Points, in no order, along strands that fork and pass close to each other.
Points whose rows are less than 98.2 apart are linked; no others are. Some points are linked to none.
z423: -15 -29 1 22 5 12 4 1 27 -10 -7 -3 -5 21 -9 12 8 2 -10 4 -38 3 31 43 20
 32 -2 0 -24 21 -7 12 -20 -23 -9 -6 -4 -2 -3 -2 8 -15
z50: 7 -30 0 -11 33 1 -13 -4 3 1 -2 1 11 22 6 33 -14 -9 -21 16 24 -3 19 16 13
 1 9 9 -29 -10 -26 -1 11 -11 2 6 -9 -10 -8 -17 -9 -17
z580: 9 -6 -17 8 9 12 25 8 42 13 -10 1 12 7 -20 2 6 -34 -12 -37 -28 -4 0 17 45
 7 47 -18 23 -8 -21 17 -33 -20 -6 -7 -9 -16 -14 4 12 -5
z358: -2 -7 19 -10 19 13 -2 -10 3 10 -17 3 -19 -9 6 2 -16 10 11 17 26 -18 -11
 36 9 -8 8 -1 10 2 -4 26 5 -11 39 -21 18 -22 -12 -7 -17 -14
z214: 18 22 -17 -55 -6 -20 7 28 -7 1 7 -4 6 -11 -11 -3 9 -1 24 -18 2 -4 -7 -27
 23 -13 21 28 15 -8 -34 13 -20 11 1 1 3 18 19 5 20 20
z747: -21 10 -3 -13 0 9 -8 12 -12 7 -20 -17 -28 -22 51 -9 14 14 30 10 0 -15
 -21 13 4 -31 -23 8 6 12 -1 8 -8 5 -21 10 24 -24 -14 25 0 -21
z347: -14 18 -17 -30 -14 -3 8 -1 -15 14 -4 -25 -18 -27 -21 -9 1 -3 -7 -16 -4
 -22 -20 -8 -22 30 11 11 1 9 4 5 3 6 10 -13 4 9 -4 10 3 -20
z462: 27 6 -20 35 -17 11 8 14 0 38 -4 27 17 25 -12 16 7 -34 26 1 4 -3 12 -15
 25 -13 1 -14 6 -13 22 -22 8 -19 -19 19 -12 -25 12 -16 26 5
z856: -29 4 -5 9 17 25 3 -6 -3 -8 -22 -15 15 -16 57 -1 12 7 12 -1 9 -13 -22 20
 9 -30 -24 9 1 3 11 -8 -1 -9 -18 41 30 -6 -29 10 11 -33
z282: -12 -7 18 -33 12 -9 -19 -14 -14 -29 3 -21 -34 -24 -16 24 -5 -15 -24 -27
 30 -4 31 16 -11 24 3 -2 -14 2 -17 14 3 34 23 -18 43 -7 -10 8 -24 9
z590: -16 27 -4 -24 4 -25 12 -4 -20 -6 9 -26 -6 -30 12 -20 -3 -14 -26 -28 -11
 3 -23 -65 -18 -22 13 9 19 -9 -7 -11 2 -1 -8 18 -1 20 -8 31 1 -1
z3: 26 -19 22 5 -31 -2 -12 4 5 24 -22 -3 7 30 -16 -26 9 -2 13 -17 -12 -2 24
 15 7 1 -34 3 9 -10 31 -2 -10 8 -47 -1 -1 3 -35 2 4 7
z660: 1 11 -11 18 -31 14 19 10 7 13 -14 16 11 18 -6 -3 18 33 20 33 -4 -19 -20
 37 -7 42 -22 -11 -17 10 29 8 -15 -18 12 -13 -10 8 13 -11 -4 4
z40: -7 -17 17 2 13 4 9 7 1 20 -36 -11 20 1 11 6 -13 19 11 -1 4 -4 13 17 24
 -36 11 13 16 -6 -8 -9 -4 -35 -3 2 10 7 2 10 -17 -16
z85: -4 4 -41 5 -8 14 -8 12 21 -28 10 23 25 -36 27 7 -24 -6 36 -29 11 0 -15
 -10 25 -19 -2 -30 4 16 -12 -4 -10 9 2 12 21 12 24 12 17 -10
z880: 1 14 17 -19 -7 -8 -2 -17 -23 21 -4 -7 -9 -29 -21 -2 -23 -25 -6 -19 46
 -23 -9 0 -3 10 3 -25 28 -13 23 2 0 0 45 -17 20 -20 -2 0 -16 5
z416: 13 15 -37 5 -23 7 5 20 -7 2 6 15 13 -12 3 -30 2 41 55 5 1 -18 -36 4 -18
 4 2 1 2 16 12 6 -12 23 5 3 -20 8 15 -14 34 -2
z77: -6 5 0 16 -7 -6 -13 -20 -13 -10 14 15 -9 -28 9 -11 -31 -21 10 -2 -1 24
 21 -31 -9 -34 -14 -42 2 4 -1 -35 5 21 -20 -26 -18 -12 15 16 -5 20
z104: -7 13 -29 15 -11 13 6 10 22 -9 -6 34 39 4 24 0 13 4 21 25 12 0 -18 16 28
 -18 -5 -17 -9 19 -13 -2 -1 -5 -7 26 -6 2 5 2 5 -1
z346: -14 32 -2 -20 -12 0 10 21 1 12 0 13 -10 -27 -3 -33 3 25 32 -2 15 -14 -36
 14 0 6 13 -3 48 -8 5 15 -16 -3 39 -7 13 8 15 2 -4 2
z330: 6 -4 18 18 29 -23 6 -23 -3 -4 27 -13 10 13 -13 -6 -7 -28 -40 -38 -4 16
 11 -42 4 -12 14 -4 31 -10 -3 -5 6 -1 14 12 -6 5 -13 -1 8 33
z621: -17 16 -7 -14 -18 -9 -20 14 3 -16 3 -17 -25 -11 4 -17 -4 -44 1 -32 1 12
 25 1 -1 4 -6 -4 7 10 1 -10 -8 39 -9 -19 29 6 1 20 -15 3
z159: 3 12 -39 -16 -11 9 18 -15 -23 22 -13 -22 2 -23 -9 9 11 -15 -34 -14 -7
 -27 -50 -29 -19 36 19 -6 -15 11 8 -13 7 -8 12 3 -15 3 2 1 5 -27
z916: 18 -5 3 16 -17 16 8 -8 -1 15 -16 16 35 30 6 -10 11 0 -17 33 25 7 -21 8 0
 3 -24 -13 -20 -22 24 -28 -1 -11 -17 14 -1 11 -37 -17 -5 10
z446: 16 22 26 -11 3 -16 -20 -3 1 -25 12 29 -5 8 9 -1 -20 17 -3 52 7 15 -17
 -13 -17 -1 1 -4 -8 3 -7 9 12 7 18 -5 -23 12 26 -27 -24 35
z692: -12 -30 -6 -18 37 14 -3 -22 -8 -15 3 -6 -5 -23 -10 25 -24 -6 -27 -11 38
 -10 17 2 -2 4 -7 4 -32 -1 -31 -7 9 6 -4 -4 10 -12 -16 -2 -3 -23
z203: 3 -23 36 14 24 -5 -1 -18 10 -3 22 -19 11 24 0 -2 -9 1 -36 -18 9 28 0 -19
 -3 4 9 4 40 -23 20 5 22 -13 22 26 12 19 -26 -6 -15 19
z482: 14 6 -18 28 -7 13 13 -11 -14 18 -14 9 20 17 22 12 -8 0 -17 32 18 6 -15
 -24 4 -13 -22 -30 -19 -5 27 -43 6 -25 -16 7 -19 -8 -8 -10 -20 27
z865: 3 1 17 29 10 -8 -5 -16 -17 20 26 10 -9 18 -10 14 -7 -47 0 17 25 23 32
 -23 -8 -9 -12 -16 3 -38 -10 -28 8 4 -15 4 -17 -36 0 -10 -1 3
z553: -19 -6 7 -1 40 -8 8 -16 10 -13 1 -17 7 -9 -2 2 -14 -10 -36 -23 -19 14 4
 -3 17 3 23 -10 15 -3 -28 -6 -8 -31 13 -1 -4 26 2 14 -17 -1
z843: 33 -19 -8 39 -3 17 0 -12 27 22 -7 16 36 33 22 -19 -1 4 4 20 -13 13 -40
 10 -4 -16 15 -18 14 -18 19 -3 -4 -7 -4 8 -13 1 -34 -14 18 -23
z899: -9 7 14 -10 -3 -7 5 -5 -15 -20 9 2 -13 -25 -18 -7 -22 35 14 -5 19 -17 1
 -8 -24 2 -10 4 8 14 23 14 10 10 35 -15 17 15 6 1 0 15
z150: 9 5 37 -7 -13 -20 -18 3 -5 -20 7 8 -14 2 24 -13 -12 20 -9 29 2 18 -8 -35
 -17 -25 -23 -11 13 -1 24 0 19 0 4 12 -7 15 12 7 -29 37
z932: -11 -22 20 31 5 11 16 4 13 -14 4 10 6 24 -5 10 11 26 9 10 -20 -12 12 37
 -3 29 2 21 -15 19 9 32 -5 -18 27 4 -3 -10 12 -18 15 -9
z696: 11 -16 18 1 14 -31 7 -15 -25 6 -1 -35 -3 6 14 18 4 15 -58 -17 2 -1 -13
 -45 -20 -1 6 -7 18 -10 16 -8 19 -17 50 -3 -5 2 12 10 -24 22
z493: 16 11 -12 29 1 -8 13 -5 1 -3 17 25 6 -2 0 4 -19 -11 -5 13 -15 15 -8 -30
 1 -11 13 -20 -11 0 2 -10 -1 -22 8 -14 -34 12 31 -3 13 18
z156: -15 6 -19 -11 -5 -9 1 -2 -22 -19 25 -5 -16 -27 -7 -2 -22 5 12 -11 0 -12
 18 -33 -45 -16 12 20 -21 24 -15 -3 23 40 -3 -11 0 -14 8 2 24 -26
z177: 29 -8 8 3 -24 -17 -3 1 -9 9 4 1 -7 13 -30 -21 -3 -6 1 -18 -16 -9 23 -19
 -9 1 -10 6 -2 5 22 9 3 16 -16 -10 -12 -2 -10 1 8 21
z562: -28 -19 30 18 6 18 14 -1 5 -11 14 -4 -8 4 -15 7 16 37 4 2 11 -11 -4 27
 -30 55 -18 34 -6 -9 21 27 6 0 27 7 13 -5 -3 -9 9 -13
z867: 22 -26 -11 27 11 20 1 -15 12 35 -8 -4 7 32 6 -7 1 -4 -10 23 -24 17 -15 1
 8 -8 11 -12 2 -5 -3 -17 -2 -19 -27 -17 -33 -16 -29 -5 0 -14
z913: 1 20 -23 -29 -39 -21 -11 6 -19 -7 -8 -20 -22 -21 -4 6 -18 -3 -10 -6 15
 -19 -11 -11 -30 40 2 -27 -14 17 32 -2 4 13 23 -21 19 9 -5 9 -9 3
z125: -1 9 13 -22 4 -9 -16 14 -2 -38 18 -12 -52 -11 2 10 14 -34 -2 -25 -1 8 34
 10 -2 -6 16 11 -5 22 -19 18 9 51 10 -18 45 -5 4 10 -17 16
z356: -30 36 11 -4 9 4 8 -14 -18 3 5 3 -21 -26 8 -18 6 -22 2 17 0 12 -6 -4 10
 -27 0 5 11 4 -28 -5 -4 2 -9 -8 -11 -27 5 9 -5 9
z232: 0 -2 -29 -12 -17 9 -39 23 24 -5 -9 4 -5 -1 10 23 -17 -6 33 -4 14 -6 20
 49 12 25 -11 -22 -7 9 3 9 -12 12 2 -18 29 6 30 -7 -12 -26
z211: -4 12 -20 -41 11 -18 0 43 -24 -10 14 -9 -17 0 -12 12 25 15 23 -22 6 -30
 23 1 -13 -4 4 53 -4 11 -17 17 12 26 1 20 16 11 1 -16 20 -3
z170: 6 10 -10 -4 20 -31 -4 -8 -3 -5 27 -6 7 -6 0 -5 -9 -23 -27 -23 -12 20 5
 -61 -10 -29 17 15 4 -8 -17 -13 9 7 -15 12 -28 16 8 3 21 8
z36: -41 -15 27 19 23 12 7 -16 4 -29 23 -17 -23 -18 -9 -4 6 19 -1 -15 -23 7 5
 13 -24 19 -4 30 -6 15 -2 26 1 19 22 8 17 -17 -5 2 15 -14
z813: 1 -4 22 4 15 6 4 -16 14 20 -11 -2 12 -9 -38 -18 -10 22 27 4 -25 11 -11
 13 10 -22 40 15 28 -12 -33 -2 -16 -5 -15 -27 -26 -7 19 3 7 -24
z797: -33 -10 20 20 26 -11 15 -7 6 -23 1 -2 -8 -6 19 30 -13 6 -22 8 -16 8 21
 10 4 11 21 -12 2 5 -4 -8 -7 -51 41 -8 0 18 25 13 -23 -3
z581: 22 13 10 -30 11 -32 -35 4 -4 -26 12 -6 -17 11 17 30 -1 -7 -31 22 3 5 -10
 -22 -12 11 -2 -1 -20 1 -10 11 21 18 16 12 -16 16 13 -9 -24 24
z583: 13 -6 12 -26 -12 -21 -20 32 -4 -27 15 0 -41 5 12 30 15 -14 4 -17 -9 -12
 63 3 -11 0 -13 8 -16 17 -6 24 15 25 -3 -3 25 -15 25 2 -10 17
z149: 26 -15 21 40 -8 7 -1 -7 19 -10 -10 18 30 26 41 -33 -4 26 12 28 -17 10
 -49 21 -4 -11 3 -13 1 4 25 17 -3 -11 18 20 -6 10 -15 -4 1 5
z606: -6 30 -36 -18 -19 14 18 13 4 26 -9 7 8 -12 0 -18 28 27 16 16 -10 -9 -50
 2 -8 10 8 13 4 3 -6 -3 -7 -2 -6 2 -18 20 14 -3 14 -17
z802: 19 -21 17 33 -10 11 12 16 13 -19 -16 11 11 37 46 -11 1 19 -6 27 -30 10
 -16 7 25 -17 -2 -5 0 14 14 18 -5 -29 6 10 -2 22 -15 7 -18 33
z710: 17 4 15 14 -36 -4 2 13 -2 19 -2 10 -3 29 -25 4 4 -1 12 18 8 -15 -4 12
 -14 56 -36 -11 -2 -20 49 3 -8 -14 10 -3 3 7 10 -12 -14 16
z449: -4 5 -16 -15 17 -5 6 5 29 -10 1 -12 -7 -17 2 3 -1 -35 -24 -47 -27 4 -12
 7 26 20 35 -21 28 -7 -27 23 -26 -11 13 -9 17 20 -3 16 -3 -6
z312: 3 -22 -6 -2 16 7 -15 -16 -7 36 1 -2 -9 5 -9 9 4 -26 -10 3 6 17 27 -16 2
 -17 0 -3 -3 -17 -22 -33 18 -1 -37 -3 -29 -50 -4 1 1 -20
z827: -5 15 -28 30 -11 7 -10 -20 11 -21 24 27 10 -15 -8 1 -15 -11 8 17 -22 25
 -19 -9 -17 21 0 -33 -27 8 -9 -20 -4 14 -11 -18 -28 18 39 -9 11 -5
z958: 1 21 27 32 7 3 11 -23 -2 -1 13 15 14 18 -21 -40 15 -4 -10 44 -25 35 -25
 -7 8 -22 9 11 1 -14 -13 3 -1 7 -15 11 -22 -1 -17 -8 8 13
z436: -11 5 -30 -14 -12 9 -6 -6 -13 -15 7 -8 -34 -22 -8 16 -7 -32 3 -14 18 -7
 36 -1 -31 10 20 6 -29 22 -11 -11 10 44 2 -31 17 -32 10 -9 10 -23
z730: -14 13 -5 6 -28 -9 4 3 -3 -22 6 -17 -27 -34 3 -29 -26 -18 4 -41 -17 10 7
 -24 -8 -2 10 -27 23 11 17 -8 -15 24 -7 -27 23 7 -20 35 5 12
z845: -9 -13 -5 23 9 13 29 -26 -7 8 1 -18 1 1 -23 6 10 -6 -42 -5 -6 0 -9 -3 -4
 36 -8 -11 -22 -5 10 -13 -9 -26 8 -8 -10 -5 -18 7 -4 7
z387: 1 -7 -4 -5 6 10 6 -15 31 21 -1 10 47 7 -44 -7 12 5 0 3 2 12 -17 24 5 18
 22 8 1 -22 -30 -4 -2 -1 -10 2 -9 19 -2 -3 2 -42
z473: -25 13 -10 -37 2 -1 11 3 -23 9 -1 -26 -6 -15 -24 -17 18 24 11 -19 8 -22
 5 2 -27 9 -4 43 6 1 -8 -1 8 25 -6 8 11 5 -22 -5 9 -23
z830: 4 -13 38 -14 8 0 -8 7 8 6 -3 -7 -5 19 -23 -8 8 47 20 22 -17 13 0 27 -5 8
 17 38 21 -8 -18 21 9 -7 15 -10 -18 15 21 -8 -8 -6
z603: -2 -4 30 -18 15 -13 -33 -8 -1 -36 3 10 24 18 -4 8 -17 -5 -9 8 36 19 44
 10 23 -8 -28 7 -12 -14 -20 -7 6 15 -29 20 10 15 -10 -10 -23 26
z491: -3 -21 33 -18 11 2 -10 -18 -6 11 -6 -13 -21 -13 -29 5 -13 -4 -22 -10 36
 -7 7 26 4 31 0 0 5 -23 -6 10 3 -3 25 -25 16 -17 -14 11 -22 0
z79: 16 5 17 -19 1 -10 -14 -2 -10 10 -4 -1 -24 -16 9 -29 -25 -17 2 -9 22 -6
 -5 -19 11 -52 5 -9 29 0 10 12 8 22 6 -7 19 -23 -36 9 -5 17
z587: 3 15 -7 -24 -21 2 5 -1 -15 19 -16 2 -6 -32 -20 -19 -26 22 25 -13 35 -32
 -17 9 -2 5 1 -22 24 10 28 -4 -5 1 30 -26 22 8 4 -1 -7 10
z724: 5 0 -16 15 -3 -5 0 -9 5 -10 11 9 25 -7 -5 -10 -32 1 -4 -17 10 1 -1 -21 0
 -7 -11 -19 0 2 21 -13 2 -3 -1 5 1 28 1 -7 4 3
z659: -9 8 23 -36 29 -9 -10 3 5 18 -9 -22 -23 -7 11 6 14 -25 -23 -14 -1 0 -19
 11 12 2 29 17 41 -18 -17 26 6 -18 23 18 20 -2 -2 4 -20 -27
z454: -12 -8 -20 13 16 23 8 -8 37 11 -10 3 44 -1 -22 -1 11 -7 4 -26 -23 11 -8
 10 19 -5 24 8 16 -16 -18 -13 -5 -2 -40 26 -7 3 -12 -5 21 -47
z342: -15 -19 9 3 3 5 -6 6 -2 -46 21 -19 -43 -12 10 9 18 29 5 -3 -44 -2 7 6
 -31 12 -10 18 -25 36 0 34 10 28 1 3 25 0 0 14 6 -9
z359: 13 -17 35 13 -5 -8 14 16 1 -19 -6 -5 -5 17 27 1 0 27 -10 6 -21 17 11 -28
 8 -30 -10 7 11 8 16 11 16 -24 4 14 -4 20 11 18 -23 41
z775: 10 16 14 -2 -6 -12 24 -6 -23 36 -27 -12 33 20 -19 7 40 -5 -27 14 9 -5
 -16 13 15 1 18 25 -2 -22 -9 -4 3 -17 18 13 -5 -9 6 -13 -1 6
z661: -1 -3 -7 -19 15 9 -8 10 -4 9 -26 -14 -11 -20 35 9 -6 31 26 11 -5 -11 -26
 4 4 -35 -1 7 5 7 -16 -7 -3 -22 -16 -7 2 6 19 23 -11 -33
z258: -22 35 18 -20 -17 -9 -28 -3 -1 29 3 -2 -24 -11 4 -23 10 -25 0 43 7 26
 -37 11 -13 17 -8 -16 19 -28 -1 -19 -8 2 -1 -14 -5 -12 11 2 -35 -2
z780: -31 25 -5 20 1 5 -1 -14 -3 -21 15 -10 17 -31 -7 -37 -7 40 40 -14 -8 4
 -29 15 -17 20 -13 -4 9 10 4 -8 -19 15 9 8 5 19 22 15 6 4
z599: -8 -11 41 20 -6 0 -6 7 2 18 -18 9 27 27 12 1 8 5 13 35 6 2 24 39 31 -17
 21 19 24 -22 13 4 -2 -27 15 16 10 0 -7 4 -18 -1
z289: 6 -2 -28 -25 19 -8 2 37 -11 1 0 -11 -14 -6 42 25 10 -16 -2 -24 7 -29 -7
 -15 18 -21 -9 8 -6 7 6 6 1 -14 -10 20 35 3 -20 10 1 -13
z821: -3 -22 -14 1 -6 14 -25 -8 8 -8 0 3 -23 -18 -13 29 -23 -21 12 -19 20 4 46
 31 -6 22 6 -12 -17 4 -5 -2 -6 18 3 -35 19 -18 20 -12 8 -26
z230: -28 11 0 2 13 -3 -4 -17 -20 -17 14 3 -9 -34 8 11 -24 21 14 7 24 -9 16
 -19 -33 -10 -20 3 -12 8 -3 -10 9 13 8 -7 -2 -16 21 1 0 -6
z989: -10 -41 29 27 17 -14 9 -1 -2 16 25 0 -4 19 -26 15 -11 -3 -4 -7 -3 13 42
 -10 -24 11 -8 4 -7 -24 3 -19 -6 -21 -3 -1 -15 -19 18 5 4 -21
z235: 6 -45 29 45 17 -12 -1 -18 -3 -19 18 4 11 14 -8 -3 -30 10 8 -17 -21 16 51
 -16 -10 -17 -8 -7 6 3 1 -12 -7 -14 -16 -5 -19 -15 15 6 10 -4
z640: -23 9 0 -15 -4 -9 -8 33 -5 -1 8 -10 -35 7 3 10 31 -12 14 -15 1 -15 46 17
 -7 -2 -15 41 -6 13 -5 27 5 28 -6 11 23 -34 4 -8 12 -3
z378: 15 15 -18 -15 -10 -9 9 29 9 -34 14 23 14 2 13 7 -2 12 13 -2 3 -16 -9 -20
 14 -3 -9 3 -14 16 4 26 -4 -1 16 14 15 40 19 -7 12 33
z317: 7 -19 3 -19 22 -9 -10 7 -7 -36 18 1 -23 0 -4 25 -1 26 -5 6 -14 -13 13 -8
 -27 0 -7 26 -40 24 -9 22 18 16 0 -2 6 15 7 -10 1 -6
z128: -10 19 -31 11 -13 35 15 -4 -1 14 -28 24 14 3 22 10 20 -12 -7 27 6 -4 -26
 0 30 -3 -14 -22 -24 12 6 -28 9 -20 -19 18 -13 -22 -11 -5 -12 8
z279: 6 -3 -17 38 -9 11 -10 -2 -4 16 18 17 6 20 -9 13 -2 -47 19 -2 19 7 27 -7
 3 1 -23 -5 -4 -16 19 -17 10 14 -27 19 -1 -37 -4 -27 21 -12
z837: -7 -3 0 -16 -3 5 -37 2 -2 3 10 4 -2 12 -11 5 -2 1 24 25 28 15 25 29 -8
 15 -16 22 -12 -17 -27 0 3 33 -24 -14 -9 -22 12 -21 -3 -17
z726: -2 -17 7 -11 -1 2 -37 5 7 -27 -1 -26 -31 -12 2 -7 -1 29 29 -8 -39 5 0 28
 -17 17 -6 6 -10 26 -11 23 -8 33 -16 -21 22 12 6 22 -4 -20
z530: 16 11 -50 -20 6 -4 6 23 16 -24 13 30 29 -14 15 17 -9 -11 10 -13 29 -22
 -18 -13 19 -27 4 -12 -18 16 -11 15 3 10 9 25 26 27 2 -6 9 -4
z622: 14 7 -12 13 -7 21 0 -25 1 29 -1 8 -5 1 -30 -13 9 -19 -4 30 -26 17 -30 -7
 8 7 6 -16 -21 1 -19 -21 1 2 -28 -21 -43 -15 -2 -2 -1 -2
z515: 23 16 -23 -24 -11 16 9 20 -26 6 -22 16 19 5 11 -9 22 39 33 12 34 -20 2
 14 -4 -48 -9 23 0 -1 2 -17 5 18 -5 13 -3 13 -12 -33 33 14
z947: 4 32 -50 -11 -19 7 17 -4 2 18 -3 13 31 -7 -17 5 30 -11 -18 7 3 -16 -48
 -16 -4 31 4 -8 -26 9 1 -15 6 2 3 19 -18 16 11 -12 6 -2
z69: -9 12 -7 12 2 14 21 -19 26 -6 -4 32 25 -10 -20 -14 -2 -16 -7 16 2 4 -15
 34 35 -1 19 -38 0 20 -28 9 -13 -7 18 -9 -2 -1 -9 13 -18 10
z54: 2 -36 51 -7 4 -2 3 -5 6 -11 0 -6 -28 4 -22 16 6 44 -2 13 -26 13 33 17
 -18 15 6 10 -5 9 -8 18 9 -19 18 -26 -13 3 33 13 -14 7
z278: 24 0 -32 -16 -12 27 -3 0 -7 28 -16 17 11 5 -5 3 8 9 25 5 16 -24 -8 -3 -3
 -23 4 17 -21 12 1 -11 18 19 -20 -1 -17 -10 -12 -26 34 -13
z332: -28 31 -5 17 -5 5 -4 -24 -4 -24 23 19 11 -22 -5 -2 -17 -20 -4 17 9 26 -6
 -21 -8 7 -22 -24 -23 -2 -10 -37 -5 24 -21 -6 -16 8 15 -6 -11 23
z788: -22 40 7 24 -3 5 -6 -14 -6 5 20 15 7 -3 -7 -29 16 -17 19 40 2 26 -27 13
 1 -11 -4 -3 15 -17 -10 -11 -9 19 -11 18 -5 -18 6 -11 9 -1
z749: 1 4 -7 -10 15 -35 -3 -14 -15 23 10 -29 -2 6 28 9 -1 -12 -37 -22 3 -2 -9
 -48 -16 -8 7 -23 42 -10 1 -26 2 -27 16 -13 -13 -5 17 19 -11 14
z577: 16 -13 -8 -14 -10 -23 -5 3 -6 -24 13 -7 -12 7 -13 2 2 3 -22 -13 -33 -4
 28 -34 -27 10 -6 12 -34 21 0 10 10 14 -14 -3 -17 18 8 6 11 12
z60: -14 -31 10 4 23 26 4 -35 -11 8 3 -4 -20 -24 -25 2 -11 -23 -19 -10 15 9
 24 11 4 -5 1 -8 -13 -4 -33 -14 3 8 -13 -25 -4 -53 -17 6 0 -20
z353: -10 16 -23 28 -2 5 36 -2 5 11 0 -13 9 10 10 -13 22 -5 -37 -9 -21 -7 -38
 -20 -5 19 -6 1 -2 -1 35 -3 -4 -22 9 19 0 15 -28 1 3 8
z542: 17 10 17 -12 18 -12 8 8 2 16 -5 12 17 9 -28 -13 8 35 16 22 -8 16 -2 11 6
 -24 52 35 29 -19 -39 11 1 -8 20 -6 -27 15 33 -15 4 -3
z591: 2 -16 19 -5 -7 2 -40 7 2 -17 -1 -4 -18 18 13 -2 3 14 35 14 -4 6 20 46 -8
 18 -26 17 -4 9 -7 26 -2 28 -12 -6 6 -18 11 -9 -12 -6
z719: 14 -7 8 15 -25 5 16 15 7 21 -33 2 3 16 -12 3 3 17 9 10 -21 -11 12 29 24
 16 -4 -9 -4 12 22 3 -17 -41 0 -26 -7 8 16 10 -6 17
z438: -2 -7 -6 18 -17 16 18 14 2 9 -28 -1 5 4 8 1 8 22 26 -5 -13 -20 12 14 18
 -11 -24 9 -13 22 17 -1 -15 -13 -25 -6 -2 -6 1 6 21 3
z650: -10 11 -14 -28 22 -21 -4 -19 -31 8 0 -37 -10 -15 22 3 17 -22 -53 -11 -9
 -3 -24 -48 -15 -6 10 -6 6 1 -26 -18 3 -7 -5 4 -26 1 10 18 -15 -12
z860: 10 4 29 24 0 -3 6 -4 7 -8 -5 3 17 16 10 -39 2 8 -9 13 -22 34 -19 -18 17
 -43 0 4 30 -15 17 -3 -5 -4 -19 20 0 14 -26 9 10 23
z86: 19 -2 -11 16 -19 16 21 -5 20 36 -12 22 55 31 -28 -1 34 -3 -4 25 8 7 -24
 25 0 16 4 -5 -12 -26 2 -18 -1 -11 -6 16 -5 20 -15 -7 5 -19
z647: 21 -21 -4 -6 -11 12 -20 4 18 38 -27 -7 23 30 -4 -2 9 -15 7 -9 6 1 14 39
 22 6 -13 -3 8 -20 13 -14 -4 -5 -38 1 0 3 -39 -11 10 -25
z755: 5 19 -36 -20 -17 2 12 40 -30 -19 4 7 -3 -13 11 -21 1 35 50 -9 25 -32 -3
 -2 -2 -17 -6 16 3 20 5 6 -3 36 5 11 10 15 -14 -17 26 16
z537: -32 10 -6 -3 13 11 2 -3 -12 -14 -1 -14 -41 -34 25 -6 6 -14 -2 -5 -13 -5
 8 -1 3 -26 -7 0 -7 20 -24 7 -6 14 -15 -11 18 -30 -10 26 -9 -12
z668: 1 7 -16 -9 -20 -8 -10 0 -8 2 -3 -15 -3 0 11 -1 -14 -14 -30 -5 30 -21 -24
 -9 -16 44 -22 -31 -7 -2 47 -8 0 10 19 4 18 4 -36 -4 -21 14
z528: 10 -31 -7 -5 22 6 18 17 36 3 -19 -12 -4 18 -17 13 8 -3 -20 -37 -40 -18
 10 27 28 11 27 6 -9 13 -11 22 -23 -17 -4 -4 7 8 -17 -3 16 -12
z20: 21 4 -25 -10 -10 2 25 24 17 4 -12 -12 1 8 20 -8 20 -10 -16 -22 -23 -13
 -36 -25 20 2 12 8 -2 -1 16 23 -19 -7 1 11 9 20 -37 9 20 15
z878: 7 -23 8 15 15 -10 -10 -11 -6 -9 10 4 -12 -1 15 -3 -31 -3 1 -17 -2 6 58
 -23 4 -44 -15 -32 7 6 -2 -14 4 -5 -15 -20 -13 -23 6 14 -4 17
z137: -6 -25 20 41 1 2 12 -15 -5 -16 16 8 -6 12 -24 19 -10 2 -19 7 10 8 24 3
 -16 42 -25 -13 -27 -19 7 -12 -11 -17 -6 -15 -10 -2 1 10 -9 11
z886: -1 8 -12 -5 -19 15 44 29 8 5 -19 0 -3 -1 20 -2 31 13 20 1 -20 -17 -12 -7
 34 -6 -10 25 -5 11 7 24 -31 -20 -4 1 10 -8 -13 14 23 18
z637: 9 -23 -23 -4 6 26 -6 -8 18 40 -25 -1 39 15 -28 8 9 -15 0 -39 -2 6 7 4 24
 10 9 -8 20 -28 0 -43 3 -12 -45 15 -2 3 -21 -4 9 -33
z329: 2 16 -10 8 -16 -15 -16 24 6 -32 6 21 14 22 32 16 -2 3 11 9 6 -8 17 -7 -4
 3 -33 17 -12 5 28 16 5 2 -9 37 5 16 18 -23 8 9
z573: 15 -10 45 37 2 5 31 -8 -1 8 -2 -9 16 25 -4 -17 13 11 -30 -2 -15 24 -14
 -16 -2 -21 5 16 26 -21 34 6 18 -10 14 32 13 17 -32 -7 -3 32
z471: 18 -5 5 -28 -1 -4 -28 4 8 20 -9 8 7 27 -11 19 2 -10 3 26 26 -3 10 39 12
 26 4 10 -14 -16 -14 17 5 2 5 -11 -11 -11 4 -24 -9 -9
z445: 22 13 -15 -19 -12 0 -8 12 -8 43 -14 12 8 0 -8 7 7 -27 16 -5 21 -5 5 -5
 26 -24 13 6 13 -13 -1 -12 10 -3 -18 9 -11 -24 13 -10 22 -2
z394: -6 -21 37 14 5 13 -13 4 18 8 -14 -1 -7 22 12 -3 1 -2 13 22 -3 -4 9 53 33
 4 3 0 13 1 6 31 -3 -14 16 -4 10 -22 -23 1 -15 -9
z302: 9 6 -15 -7 -25 -17 11 8 -6 -18 6 -9 2 -30 -10 -20 -39 10 -1 -37 -7 -9
 -14 -49 -10 -3 11 -16 8 14 25 -7 -8 -1 3 -14 9 40 -5 25 15 18
z612: 2 28 -35 -3 -8 -3 -15 22 14 -22 7 41 34 14 32 24 6 4 23 31 30 -4 5 8 6
 -11 -12 1 -19 8 -8 4 7 11 -14 38 -1 2 23 -30 13 -2
z135: -15 -13 36 8 13 -25 0 -7 -1 -19 -2 12 -23 -3 6 33 -10 3 -4 14 -13 16 57
 12 -6 6 7 -17 -9 6 -2 -3 -5 -32 21 -27 -13 -5 40 9 -9 17
z475: -6 1 17 -17 21 -28 -18 -4 0 -5 25 -27 -21 9 29 25 5 -4 -47 6 6 16 -12
 -35 -34 20 -1 1 13 -22 9 1 29 -8 33 16 -10 5 3 2 -25 7

A fork is a point with three links, a tip a point with one. Leave the first point through the second and follow the links. Name the first fork or tip that comes.
z515 / z278: z342
z878 / z235: z710
z423 / z528: z813
z590 / z170: z747

Follow the links from the first point to the second, and from the first to the third. Name the last point that the two ways share.
z230 / z661 / z137: z491
z482 / z830 / z445: z342
z156 / z606 / z788: z491
z747 / z606 / z989: z125
z947 / z637 / z830: z342
z899 / z235 / z471: z125
